Points on a hilly landscape, in no order, each with its height.
From any point a ball rolls to the lowest of the 4 points nearest to it. It stops when none of these is lower. Distance is the straight distance between rows; heights are no part of it.
k888: [114  81 137 110  69 159 197 173 143  88 113 108 151 146 138 148  83  99
 170 122 112  93 137 119 105  76 139 150  80  76 157 126 183 177 112 124
 183 101 141 106 141 148 189 122  56 151 176 117  92]  (h 22.5)
k145: [146 167 108 102 159 112 132  98 131 141 105 129 181 102 118 121 124 200
  82 155 106 129 106 137  52 119  76 161 119 173 146 104  75 183 137 146
 124 115 159 159 103 137 125 147 136 123 148  92 138]  (h 33.4)
k100: [ 98  74 111 118  85 163 165 169 152  85 137  88 145 135 157 163 102 108
 165 138 111  92 129 129 128  77 146 149  96  82 150 122 205 166 131 138
 170  97 111 102 167 147 172 130  54 134 167 133 115]  (h 36.8)
k897: [103 109 110 142 111 154 110 168 118 103 170  85 121 129 180 169 119 122
 190 144 102  81 148 133 153 116 140 126 139 109 143 129 165 111 153 109
 121 136 108  90 183 140 146 131  78 122 124 189 154]  (h 3.5)
k383: [ 74 115 152 105 130 148 152 153 101 108 143 106 164 129 115 152 117  86
 152  87 119 120 135 135 136 107 135 118 110 118 110 134 130 134 151 121
 139 156 153 125 114 123 181 143 139 126 141 174 169]  (h 30.5)
k487: [138 186 167  48 168 117 172 155 115 108 123 117 178 108 134 176  86 120
  94 100 147 124 134 167 111 101 122 132 139 152 103 101 105 186 143 129
 151 131 171 123  85 107 151 131 135 118 151 115 151]  (h 50.2)
k537: [134 151 126 151 106 126  85  91 132 157 131 145  71 138 103  91 140 102
 105 119 137 131 114  93 182 162 156 122 146 110 126 152 114 103 117 119
  96  95  76 145 104  89 113 116 153 107 119  92 110]  (h 42.2)
k300: [153 164 124 150 141 141 146 118 134 184  80 110 153  91 110 117 142 198
  70 155 118 156  90 112  54 138 101 145 112 174 133 134  59 147 138 102
  97 129 108 145 112 141  94 158 178 130 121  89 167]  (h 28.4)
k217: [136 164 141 150 131 140 157 122 141 190  87 128 107 103 138 109 151 185
  78 155 134 162 105 110  82 155 102 153 131 163 106 125  64 127 131  96
  94 132  99 166 124 139  88 149 172 134  94  96 147]  (h 13.6)
k421: [164 150 179 143 161 129 155 110 113 175  86 107 178 105  92  94 134 194
  55 120 137 155  74 113  68 105 147 113 110 212 127 169  10 157 139  82
 110 147  91 128  90 136  69 167 212 117 155  72 181]  (h 39.7)
k735: [124 118 103 144 119 144 112 163 125  99 178  95 119 131 185 169 115 125
 208 152 109  86 154 128 174 122 138 119 168 112 144 126 177 102 147 117
 113 141 105  73 182 144 139 113  73 124 123 200 139]  (h 19.6)
k912: [188 101 138 158 111 115  45  75 134 183 121 211   7 136 110  99 138 122
  96 128 166 202 117 158 104 111 173  93 113 199 128 115  59  84 173 192
 178 129 141 157 160  91  77 123 170 112  81 153 103]  (h 73.8)
k930: [ 83 133 158  93 140 138 159 147 103 114 140 119 171 128 112 151 110  91
 134  85 127 129 141 134 135 109 129 125 124 124  95 126 124 144 153 130
 137 158 162 136  93 121 171 137 145 123 150 166 165]  (h 29.5)
k396: [125 151 139 148 114 110  95  94 138 154 118 156  50 135 124  87 151 115
 103 120 151 136 122 100 186 157 165 137 157 137 120 153  90  92 109 113
 109  97  74 142 119  94 118 116 144 113 124  96  99]  (h 36.9)
k427: [171 127  87 158 117 156  87 101 120 137 139 160  80 131 110 121 158  66
 165 150  99 134 124 122 178 159 150  76 110  98 166 148 156  89  98 149
  71  93 127  97 148  99 101 138 123 134  85 120 105]  (h 49.2)
k6: [128 127 167 142 150  88 149 120 145 164  81 155  71 126 148  96 182 168
  74 151 168 184 117 123 104 153 117 137 138 174 106 128  60  92  92 109
 114 142 118 170 143 136  79 141 169 133  79  93 107]  (h 49.5)
k22: [117 123 115 148 115 128  70  92 121 135 160 129 131 151  88  92 136 100
 125 117 106 120 121 106 169 160 127 109 127  91 136 143 150 117 113 137
  95 123 124 148  86 108 102 129 150 118 117 103 120]  (h 50.1)
k367: [139  96 143 149 140  58  71  90 130 157  90 193  30 133 130  92 182 151
  80 125 193 175 131 157 124 136 151 119 127 176 116 113  92  65 123 148
 172 131 119 157 161 115  94 120 157 137  90  99  97]  (h 39.8)
k597: [121 176 141 149 120 129 130 112 148 193 106 136  80 109 140  94 140 166
  82 146 147 145 114 110 118 167 111 166 148 138 104 119  82 117 130 101
 109 117  94 170 117 128  93 131 156 128  90  91 131]  (h 23.4)
k533: [161 150 187 141 164 124 171 123 123 172  83 115 144 113 112  99 156 189
  60 132 137 177  82 106  68 133 135 107 121 201 120 173  22 136 109  91
  97 157  97 140 111 147  61 178 206 118 125  90 155]  (h 54.3)
k885: [101  74 117 117  79 164 173 173 146  84 124  92 145 138 147 161  98 103
 162 125 111  92 131 122 117  77 140 148  83  79 151 125 198 170 122 135
 177 101 123 106 152 149 180 130  55 143 169 126 112]  (h 31.2)
k525: [131 170 128  83 172 113 134 100 128 127 137 138 169 116 122 123 102 167
  97 125 110 118 122 136  88 125  82 163 149 148 106 102 103 182 132 154
 132 129 162 169  90 133 119 132 128 111 156 127 127]  (h 23.9)
k287: [ 95  88 126 126  81 160 195 175 140 108 107 104 167 130 116 141  91  92
 159 112 128 109 139 135 110  88 135 146  76  89 148 131 174 163 120 120
 184 115 148 108 139 148 207 123  99 149 167 114 123]  (h 33.3)
k453: [146 117  90 154 140 123  95 135 109  95 165 144 112 142 151 128 136 122
 207 156 106  97 150 138 169 149 114  99 152 103 160 114 172  85  99 128
  96 152 136  77 170 158  94 110  76 146  97 178 112]  (h 13.7)
k147: [112 154 151 149 126 101 125 105 149 172  95 164  48 126 141  85 156 153
  91 132 167 155 125 114 145 159 131 156 155 150 106 125  74  90 110  99
 121 123  91 160 135 121 102 116 148 125 100  92 103]  (h 29.8)
k293: [115 160 119 119 144 122  99  89 132 153 145 135 152 126 106  96 112 155
  90 123 120 120 117 124 118 148  91 161 153 113 101 113 132 163 133 147
 128 124 139 179  80 133 106 117 144 116 134 105 126]  (h 54.5)
k666: [144 146 124 149 114 119  88  94 132 135 119 160  43 137 113  97 158  86
 121 122 143 140 116  95 194 153 175 110 145 127 135 168 103  80  96 121
  94  91  79 126 127  79 121 122 144 109 133 112  94]  (h 33.7)
k871: [164 151 149 147 155 131 145 117 117 172  82  98 186  96  93 110 137 194
  58 135 131 155  82 113  53 109 130 117 101 202 137 158  25 161 145  93
 106 136  99 131  87 132  86 161 207 121 151  77 186]  (h 33.2)
k843: [ 84  84 120 128  87 167 177 175 136 106 111  90 155 123 128 152  96  98
 161 118 119 102 130 139 113  84 138 144  72  89 146 130 181 154 137 122
 175 116 127 106 154 152 202 134  90 137 160 129 136]  (h 41.8)
k750: [164 141 109 155 121 139  97  96 128 125 118 164  47 137 110 113 172  69
 134 131 124 150 116  96 188 152 180 101 133 128 152 176 113  81  90 139
  78  78  94 108 137  76 130 128 141 110 128 122 101]  (h 35.8)
k923: [126 163 125  90 165 116 126  93 130 133 141 140 167 125 118 111 109 168
  98 124 113 118 120 134  96 126  85 163 153 135 106 104 117 179 132 154
 136 133 160 173  86 135 120 126 135 107 156 122 127]  (h 30.4)
k178: [ 90  99 126 121  89 159 196 173 134 104  94 105 184 124 102 148  84  87
 143 100 139 124 138 143 111  90 130 138  79  97 141 131 170 153 132 118
 184 120 151 112 128 143 213 117 121 155 159 115 134]  (h 39.5)
k49: [154 101 127 145 138  79  46  77 116 147  93 197  13 131 110  93 173 140
  90 104 185 171 119 153 142 131 171 119 122 180 117 126 104  57 122 160
 177 132  99 125 165 106 114 114 132 128 130 116  90]  (h 19.0)
k459: [136 171 124 147 132 145 147 115 140 195  89 125 125  95 125 113 140 187
  71 158 130 153  97 116  73 152  97 156 128 158 118 122  79 139 135 105
  97 124 109 162 113 142  96 147 170 131 102  92 153]  (h 20.6)
k492: [ 73 106 145 116 136 130 118 132 103  99 161 119 160 151 113 126 133  95
 161  99 102 117 148 119 141 127 125 116 123 114 121 138 123 129 136 125
 119 164 160 142 105 131 143 142 134 119 137 180 154]  (h 7.0)
k605: [111 155 139  83 164 111 132 100 118 120 154 137 170 134 110 118 110 137
 107 109 115 122 130 129 117 129 102 152 151 128  99 110 121 171 131 154
 130 142 165 173  76 130 123 124 138 109 157 138 133]  (h 47.5)
k709: [167 121  86 153 142 128  93 131 107 100 161 162 105 136 156 119 133 110
 211 157 114 102 149 147 181 155 114  86 157  92 148 106 193  77  92 144
 104 139 131  68 165 166  93  96  69 150  96 177 104]  (h 14.5)
k529: [163 149 116 153 144 128 138 106 124 165  82 105 195  91  95 118 136 204
  60 150 120 148  84 118  45 112 104 133  94 194 153 144  40 170 146 114
 110 121 117 136  95 136 106 164 183 126 148  77 174]  (h 13.2)
k137: [125 127 145 144 132  74  99  94 142 149  90 179  29 129 133  81 173 147
  91 118 179 161 131 130 153 144 149 142 151 164 112 130  82  70 103 119
 142 123  96 150 150 112 109 117 138 127 114  98  90]  (h 29.0)
k262: [167 115 169  98  49 145 217 178 131 114 107 119 169 163 127 158  65 103
 184 109 108  94 168  99  94  99 133 154  73  87 153 133 155 182 127  82
 179 114 183 105 100 121 190  99  79 185 166 100  70]  (h 42.5)
k484: [130  71  95 122  91 158 146 154 165  68 176  82 167 133 173 180 111  97
 161 149 120 105 140 118 163  93 148 136 148  71 138 118 239 160 161 156
 144  93  91  85 181 120 147  99  55 121 162 158 116]  (h 46.9)
k348: [158 126 114 145 136 107  73  87 121 118  97 179  24 141 109  96 185 105
 113 112 159 160 121 110 175 142 187 116 133 157 133 168 106  67  80 146
 117 104  81 116 161  96 138 114 128 107 157 125  84]  (h 14.0)
k768: [136 141 166 148 152 109 165 128 148 171  79 140  90 119 141 100 178 177
  74 155 155 187 114 110  88 156 112 131 136 175 108 135  53 102  95  99
  95 143 112 167 136 143  74 154 176 133  88 101 121]  (h 43.6)
k550: [ 83  98 116 135 106 158 124 172 121 108 156  79 125 130 163 171 118 110
 185 135 108  81 143 131 140 106 139 128 118 108 146 136 165 119 158 113
 138 138 114  93 174 142 165 143  81 119 131 180 161]  (h 20.1)
k652: [152 136 103 161 110 142  79  93 122 142 137 139  84 141 100 109 148  75
 137 133 110 134 116 105 185 158 163  91 124 103 157 163 137  93 104 134
  75  88 106 120 119  85 111 134 146 116 103 103 110]  (h 8.4)
k716: [153 101  81 149  94 151 128 146 156  98 184  90 146 129 179 176 107  98
 195 156 131 114 153 113 195 131 144 114 194  83 122 135 231 117 182 152
 124 121  85  60 175 117 157  68  87 123 140 193 140]  (h 49.1)
k963: [100 107 117 141 121 133 100 154 107  95 173 105 126 141 154 151 129 121
 201 136  96  88 153 129 155 129 122 110 137 114 156 131 143  97 127 113
 106 156 135  97 168 148 126 138  86 128 110 193 139]  (h 32.6)
k990: [130 174 117 142 129 140 127 109 145 191 108 129 119 102 127 102 126 179
  71 151 124 140 102 118  94 160  95 169 142 136 105 110  99 142 145 110
 111 117 106 168 104 139  97 132 157 123 100  89 143]  (h 13.3)
k926: [ 84 124 147 107 120 152 180 170 118 117 118 101 183 114 110 162 100  80
 139  85 141 129 133 157 127 102 139 124  96 114 109 131 148 142 156 121
 157 143 154 117 113 123 201 133 150 133 149 145 168]  (h 40.7)
k416: [123 109 106 144 113 152 116 166 134 101 177  82 124 127 186 175 111 123
 194 153 115  86 151 130 165 118 146 124 163  97 139 126 190 113 163 121
 118 121  95  75 181 137 149 108  72 121 132 191 149]  (h 19.7)
k858: [130 109 154 152 154  66 116 114 149 159  81 170  57 131 142  98 194 166
  71 145 180 185 128 145 108 146 131 120 129 171 105 123  78  77 100 125
 142 135 124 171 150 127  83 135 168 137  76  89  96]  (h 52.6)
k953: [144 155 161 147 146 127 165 131 139 181  81 124 105 111 132 108 167 188
  69 153 140 178 107 107  79 154 110 133 129 179 110 143  50 124 111  93
  90 138 103 159 122 142  73 163 187 132  96  97 142]  (h 31.0)
k232: [137 109  94 160 124 133  67 107 110 115 158 137 119 149 102 109 148  91
 164 140  87 119 127 127 166 158 128  80 112  93 171 141 163 100  96 136
  78 127 140 108 130 121  91 141 121 135  89 124 112]  (h 51.3)
k984: [173  88 137 162 135  74  55  88 138 170 106 194  28 132 120 107 165 139
  81 135 182 192 121 168  96 123 161  96 109 184 115 108  79  76 158 176
 175 129 139 165 153  93  83 127 181 127  64 113 103]  (h 62.0)
k965: [145 179 135  58 175  97 150 112 122 123 124 128 177 109 133 151 108 171
  95 129 119 114 125 151  74 105  94 154 132 172 128  96  78 192 133 145
 140 121 178 152  92 121 135 142 120 119 156 109 129]  (h 14.1)
k705: [139 125 105 151 135 130 102 148 118  88 174 122 114 139 173 141 123 124
 213 151 110  89 160 132 174 141 123 105 170 107 148 120 168  86 118 116
 102 151 124  72 176 154 112 106  73 136 111 201 117]  (h 21.8)
k144: [132 130 110 157 108 133  72  92 127 138 152 134 112 146  89 100 142  88
 125 127 107 124 113 102 180 166 145 103 127  94 149 156 146 105 109 131
  93 103 110 134  99  98  96 130 150 115 108  98 116]  (h 58.3)
k89: [105 157 166  74 159 135 169 150 110 113 131 122 175 117 114 161  97  99
 118  86 141 131 134 150 126 110 125 126 134 131  90 116 119 156 153 133
 146 148 164 132  86 113 170 131 148 122 155 154 161]  (h 38.0)
k413: [108 155 160  70 166 122 154 131 110 112 145 133 174 127 117 143 105 119
 115  94 125 126 133 140 123 116 117 135 147 137  85 113 110 162 143 137
 138 150 165 153  85 116 151 130 145 116 159 160 146]  (h 12.6)
k350: [131 166 156  77 143 135 190 177 130  99 101 105 205 108 116 179  76 101
  87  83 174 136 139 183 124 100 128 129 115 125 114 111 137 167 134 115
 167 132 158 103  98 114 177 112 153 146 154  89 152]  (h 53.4)
k583: [ 97 100 114 139 130 120  84 119 106  99 169 124 148 165 103 110 144 104
 165 117  85 116 142 114 154 144 116 101 118 102 149 141 141 114 109 128
  99 157 158 127 114 135 109 144 123 125 119 154 131]  (h 30.8)
k81: [165  88 136 148 133  73  50  84 121 169 101 198  23 130 113  97 169 141
  84 117 185 181 124 165 114 128 160 106 114 186 117 112  93  68 151 168
 184 134 126 145 163 103  92 128 157 131  86 113  97]  (h 47.1)
k32: [177 122  76 163 134 142  86 113 110 121 146 165  95 130 128 117 146  85
 191 160 104 111 133 150 172 162 128  74 121  92 165 116 186  83  95 153
  91 119 140  84 165 137  86 126  95 151  79 140 106]  (h 17.2)
k957: [110  68 111 118  85 164 157 169 157  71 152  85 154 135 164 173 105 104
 156 141 114  89 136 121 133  79 147 150 110  68 145 116 221 169 138 145
 161  92 102 101 171 137 161 120  47 128 172 143 112]  (h 39.9)
k842: [126 108 100 154 121 127  67 106 112 116 163 135 134 151  91 101 140  94
 153 126  92 120 127 112 162 154 127  90 114  94 158 147 153 107 102 137
  88 135 141 121 110 116  95 139 126 127 103 122 119]  (h 51.8)
k729: [149 120 179 135 166  90 154 131 144 155  81 142 100 127 131 104 189 180
  60 146 163 197 102 114  77 151 127 106 123 184 102 153  57 104  79 119
 110 151 125 171 132 152  57 165 192 125  85  92 114]  (h 60.9)
k233: [150 167 102 130 151 130 136 101 136 162  96 117 173  92 108 116 124 204
  73 158 104 134  95 132  48 130  83 155 114 168 142 112  74 171 142 131
 110 120 135 155 110 144 113 151 155 126 134  89 154]  (h 35.5)
k976: [133 109  99 151 134 127  83 125 106  95 163 141 124 149 130 117 138 111
 196 146  91 104 142 136 165 152 113  90 126 108 170 122 165  90  96 124
  92 146 152  91 157 145  90 132  91 142  99 161 112]  (h 20.0)
k846: [122 105 136 119  79 147 216 181 144 100  90 112 193 136 100 143  76  92
 152 103 137 121 148 137 108  88 125 145  77  96 146 132 158 165 116 106
 181 119 161 111 123 137 208 105 117 160 163 100 105]  (h 38.3)
k53: [158 127 100 156 128 133 113 146 116  91 172 137 111 139 185 144 121 122
 219 148 127  95 158 121 196 147 128 108 194  99 134 117 187  83 124 134
 110 144 105  62 171 155 124  76  74 144 121 210 119]  (h 10.0)
k936: [126 167 115 115 147 124 111  89 136 160 134 133 148 119 111  91 115 173
  86 136 115 122 114 127 105 151  89 172 149 122 101 102 126 162 138 147
 124 124 132 178  88 143 106 127 145 115 134 102 129]  (h 39.6)
k285: [163 113 121 147 145  92  46  83 111 126  95 189  19 128 110  93 182 124
  99 102 176 168 115 132 154 134 182 113 129 182 120 150 117  59 101 161
 156 124  85 116 163 103 123 115 127 116 157 130  88]  (h 9.8)
k273: [152 118  86 158 138 130  84 127 106  99 161 152 112 142 139 119 139 108
 203 152  98 104 142 142 170 153 115  89 137  99 163 116 178  80  92 132
  89 145 143  81 169 155  90 118  83 153  88 162 106]  (h 8.3)
k908: [153 161 107 101 158 103 141 102 126 134 104 123 200 100 117 133 125 199
  83 153 110 124 103 134  48 104  87 157 108 185 157 114  58 189 128 133
 126 114 161 154  99 133 127 152 137 119 151  87 145]  (h 34.2)
k861: [100 143 155  88 142 146 180 166 118 109 114 109 183 114 109 170  94  90
 119  86 157 137 139 159 125 101 137 120 115 127  94 123 138 151 153 125
 158 146 158 116  94 117 188 123 156 134 153 132 168]  (h 49.3)
k789: [ 98 120 127 124 139 120  86  97 111 109 167 126 160 160  97  97 134 113
 127 103 104 120 132 108 156 145 110 120 134 104 119 140 146 132 118 138
 113 151 147 159  84 128 107 131 145 118 131 140 128]  (h 42.4)
k211: [162 115  81 157 127 141  77 107 106 119 153 154 100 136 115 118 146  85
 184 151  95 115 131 141 169 160 126  75 117  96 173 126 173  84  95 145
  79 122 144  89 152 127  86 132 107 144  76 129 108]  (h 13.4)
k481: [ 67 100 134 125 113 154 128 164 107 110 154  95 138 138 140 157 126  95
 180 109 101 103 145 131 136 113 137 123 103 117 135 137 138 118 147 110
 127 159 143 115 146 138 167 155 113 121 125 184 165]  (h 34.8)
k15: [ 69 103 138 118 113 157 150 168 107 118 133  94 155 127 125 161 118  88
 163  97 119 110 139 142 126 107 143 125  97 113 123 137 141 127 154 115
 148 150 141 114 132 139 189 149 124 126 136 167 171]  (h 37.2)
k483: [ 79 100 123 134 112 153 123 169 116 106 158  82 129 127 157 167 117 107
 185 128 101  85 146 130 136 111 142 126 110 109 141 134 153 117 155 102
 136 143 122  97 169 139 163 148  95 125 127 182 163]  (h 26.7)
k390: [152 104 168 144 168  72 134 127 146 154  85 154  91 134 130 109 198 176
  56 143 174 199 110 128  73 152 131  98 115 176 100 145  72  94  83 139
 123 146 133 183 140 141  58 154 193 123  72  85 101]  (h 60.0)
k514: [125 167 113 131 131 135 104  90 138 173 138 128 130 118 111  91 120 161
  82 137 122 124 109 121 114 160 102 168 152 112 103 112 126 146 140 132
 119 117 115 178  88 136  99 116 146 116 123  91 129]  (h 44.4)
k796: [162 119  97 158 109 141 129 142 134 102 175 130 118 137 185 156 115 105
 226 149 137 110 162 104 213 149 138 104 210  88 118 134 210  92 154 150
 106 141  94  54 162 140 152  58  88 138 132 223 131]  (h 41.7)
k412: [133 172 109 123 143 136 116  94 139 170 118 127 146 110 116 100 114 176
  79 147 116 127 104 130  87 149  84 167 139 134 108 104 117 166 141 137
 120 118 123 177  93 142 104 128 141 121 127  95 137]  (h 28.0)
k358: [154  91 155 155 156  63  97 113 146 160  90 168  61 134 127 107 197 156
  62 149 184 191 120 152  84 141 140  97 110 174 103 124  80  84 113 159
 151 134 146 183 146 117  75 140 187 130  59  84  99]  (h 53.5)
k782: [134 172 118  84 165 111 134  99 128 134 124 136 172 110 122 124 110 183
  95 140 110 119 116 141  71 121  80 165 135 154 125  98  93 188 130 155
 132 122 168 171  97 141 124 133 127 116 151 108 133]  (h 13.9)
k172: [105 137 147  95 129 148 194 172 129 105 101 105 197 110 101 163  90  85
 109  84 158 136 135 167 121  99 132 123 105 116 111 124 148 150 142 116
 170 131 156 110 104 122 195 114 155 143 158 115 156]  (h 48.7)
k150: [134 183 153  54 177 109 159 126 114 117 132 134 172 111 136 153 101 147
 100 113 126 116 123 151  96 111 102 147 149 162 107  99  87 186 139 146
 141 130 173 150  85 117 140 133 123 120 157 129 138]  (h 34.5)
k423: [141 123 103 149 120 142 115 157 127  99 181 108 117 135 186 164 109 121
 209 151 120  92 158 125 184 134 138 113 185 104 135 124 186  98 148 126
 110 135 100  64 176 142 137  89  74 132 125 206 135]  (h 28.5)
k569: [112 148 130 102 154 117 108  91 123 131 157 136 162 140 103  98 112 144
 102 115 109 120 123 121 122 137  97 152 149 116  96 118 131 159 130 148
 130 137 150 178  73 133 115 117 140 108 147 132 128]  (h 57.4)
k974: [161 106  82 152  96 147 132 134 141 105 177 118 136 129 182 165 113  90
 226 151 133 120 155 100 213 153 138 103 206  88 116 144 225 103 175 160
 104 126  89  51 162 122 167  57  94 132 139 212 136]  (h 52.1)
k701: [128  98 148 109  59 151 215 175 138  99 102 121 166 150 121 143  70 101
 174 114 118 102 150 111 104  86 131 156  74  88 155 130 164 175 113 105
 183 108 157 111 119 142 198 109  74 171 169 105  81]  (h 31.3)
k986: [ 82  99 131 131 124 129 101 136 102  97 169 121 145 151 127 131 142 105
 183 113  90 108 149 112 151 132 117 109 120 119 147 142 133 110 127 112
 105 168 158 124 133 136 131 149 116 120 119 182 140]  (h 20.3)
k773: [121 101  99 149 128 128  76 119 108  99 166 133 133 154 114 115 149 108
 187 136  81 109 145 128 160 150 117  88 120 102 168 130 158  96 100 123
  93 150 152 107 143 137  98 138 109 140  95 154 116]  (h 35.6)
k752: [154 120  93 159 119 144  76 102 116 127 147 143  99 144 103 112 149  77
 158 140  97 128 122 120 173 159 145  77 110  93 170 146 160  96 103 141
  73 106 129 104 133 101  96 138 130 132  87 112 114]  (h 62.5)
k355: [115  93  94 137  99 162 126 167 150  90 170  70 138 117 179 184 108 112
 169 154 116  88 145 130 154 101 148 140 146  87 142 121 213 136 166 137
 140 109  90  81 184 131 159 115  67 117 143 171 148]  (h 31.4)
k51: [152 131 185 135 168 102 166 130 137 164  80 132 113 126 124  99 182 188
  63 143 153 187  95 107  71 148 127 105 123 188 108 159  42 118  86 111
  96 153 114 160 130 149  57 172 191 123 101  92 130]  (h 58.4)
k148: [148 160 155 152 143 142 163 127 133 184  73 119 133 100 120 116 153 192
  66 156 136 171  94 106  66 148 110 133 125 183 118 141  50 130 125  91
  87 141 100 151 117 143  80 168 189 126 102  94 156]  (h 30.6)
k449: [125 127 142 108  98 143 215 181 149  94  87 114 217 127  92 151  71  96
 114  84 163 135 151 152 120  93 117 138  88 104 128 127 150 157 122 104
 179 124 163 105 111 132 204  96 146 160 159  91 126]  (h 42.3)
k73: [ 91  88 109 129  92 166 137 176 135 102 154  70 136 123 161 172 107 110
 168 135 112  84 138 138 130  93 146 140 105  91 144 128 197 142 151 121
 158 115 106  94 175 142 172 138  73 124 145 153 150]  (h 36.3)
k7: [112  79 103 128  90 165 142 168 154  83 163  79 146 133 169 176 104 109
 158 142 112  88 135 130 147  87 148 141 124  81 143 122 218 154 150 142
 157  95  95  91 178 136 164 114  57 121 159 152 131]  (h 39.2)
k14: [129 132 138 143 136  76  87  90 133 140 100 182  26 133 128  81 172 132
  96 115 175 157 124 121 171 145 161 137 147 167 119 141  86  70  97 120
 143 116  83 138 148 104 121 115 136 123 134 102  87]  (h 22.8)
k371: [123 159 141 145 115 106  98  95 143 164 114 157  51 130 130  82 153 126
 101 122 161 137 117 104 176 153 155 148 160 132 113 139  88  90 114 105
 117 106  79 150 120 102 111 115 141 113 117  93 105]  (h 33.1)
k940: [114 151 120 131 126 130  83  88 134 157 153 131 127 136 100  89 118 128
  99 118 117 120 117 107 149 160 119 145 143  98 113 127 143 137 127 139
 117 119 116 169  77 121 102 118 148 111 124  98 123]  (h 47.0)
k395: [111 152 157  81 141 142 189 164 122 105 107 110 195 111 112 177  86  95
 100  84 166 141 139 170 120 102 132 125 118 124 103 118 144 160 147 118
 165 136 158 113  98 115 184 118 154 136 155 115 162]  (h 53.1)
k363: [101 139 144  92 158 117 121 101 118 115 163 139 171 142 105 108 114 127
 121 100 111 122 134 124 129 131 104 138 149 117  94 119 127 158 130 147
 127 147 158 173  74 132 128 124 143 111 156 149 132]  (h 58.2)
k988: [ 77  93 121 131 101 161 136 172 124 112 148  76 134 121 154 170 113 104
 174 119 111  87 139 142 128  97 143 134 105 102 142 131 169 131 156 114
 149 131 116  99 167 140 177 147  91 126 131 167 162]  (h 31.7)
k290: [ 80 104 127 131 122 139 120 162 104 102 164  98 134 139 148 157 132 108
 192 123  93  93 148 127 147 114 133 117 119 115 149 135 136 103 141 108
 116 160 138 107 159 140 142 151  97 125 116 194 155]  (h 30.0)
k572: [152 114 156 106  58 138 226 181 145 109  99 123 187 155 110 150  64 107
 167  98 121 107 169 109  96  96 121 150  82  90 151 131 146 175 118  84
 177 118 176 105 110 127 199  97 104 179 159  97  77]  (h 38.8)
k282: [138  94 144 152 151  59  92 104 137 157  88 180  46 132 135  95 189 152
  74 134 188 182 131 154 107 138 142 115 122 178 108 112  87  76 116 147
 160 134 133 163 153 116  86 130 171 139  71  86  96]  (h 48.3)
k165: [138  91  84 135 100 156 133 157 156  89 186  81 149 126 183 182 112 104
 174 154 124 102 147 118 177 111 141 125 175  81 129 126 237 134 173 152
 132 107  87  74 183 116 156  86  74 117 148 178 140]  (h 41.3)
k391: [ 82 120 157  97 143 133 145 132 104 108 152 118 167 137 107 137 123  97
 144  83 112 124 144 126 139 115 127 120 129 124 100 135 124 137 146 130
 131 168 167 147  89 123 157 140 141 119 151 178 158]  (h 20.7)
k719: [114 164 145 144 116 118 117 105 144 184 111 152  61 124 138  85 143 144
  88 134 154 142 119 106 153 164 129 167 157 134 105 127  85 101 125 101
 116 111  85 167 116 112 102 120 150 120 107  91 112]  (h 28.3)
k171: [122 169 134 145 112 126  97  90 142 183 129 138  83 126 118  86 128 133
  94 126 140 123 111 103 161 163 134 155 154 111 107 136 111 118 128 118
 109 102  84 162  98 110 105 114 151 117 110  86 120]  (h 33.0)
k618: [153 171 119  79 165  99 148 109 124 127 110 128 184 107 125 137 115 189
  87 145 111 120 112 142  58 106  85 161 119 180 148 106  60 194 133 141
 130 122 174 152  97 131 130 152 128 117 149  97 132]  (h 27.0)
k175: [127 175 144  63 174 111 147 118 119 117 135 137 173 120 128 140  98 146
 102 110 122 118 132 142 100 113 102 151 150 152 101  99 103 183 137 148
 137 134 170 157  79 125 135 131 131 113 158 136 135]  (h 36.5)
k266: [143 171  98 111 147 126 127  96 135 160 109 126 167 101 114 112 119 197
  78 157 112 128 100 132  64 140  78 169 131 155 129 103  93 176 139 141
 122 122 142 164 100 146 109 139 142 119 138  95 139]  (h 34.7)
k83: [137  81 154  95  65 158 199 174 142  78 125 109 143 159 156 163  85 102
 179 128 103  90 143 100 113  83 145 153  86  69 155 116 188 187 112 123
 174 101 139 103 121 138 167 117  35 163 183 125  80]  (h 12.8)
k743: [117 170 164  63 162 127 174 154 113 109 127 120 179 117 126 176  90 107
 106  88 149 129 133 158 122 103 126 127 135 143  91 106 120 167 151 134
 149 141 166 128  83 105 163 126 145 124 158 137 160]  (h 44.3)

For each start below, name the point where the ball stops.
k537 | k990
k940 | k990
k22 | k492
k449 | k83

Call two points neighbours if one is among the 4 nearest of the other. Go from one point of each pair to the other, from neighbour to neighbour, staying as low as possible. Name the highest point that can't be avoided.
k83, k217 | k100
k413, k652 | k175
k53, k897 | k735
k897, k413 | k290
k217, k285 | k147
k413, k492 | k391
k53, k273 | k705
k990, k529 | k300
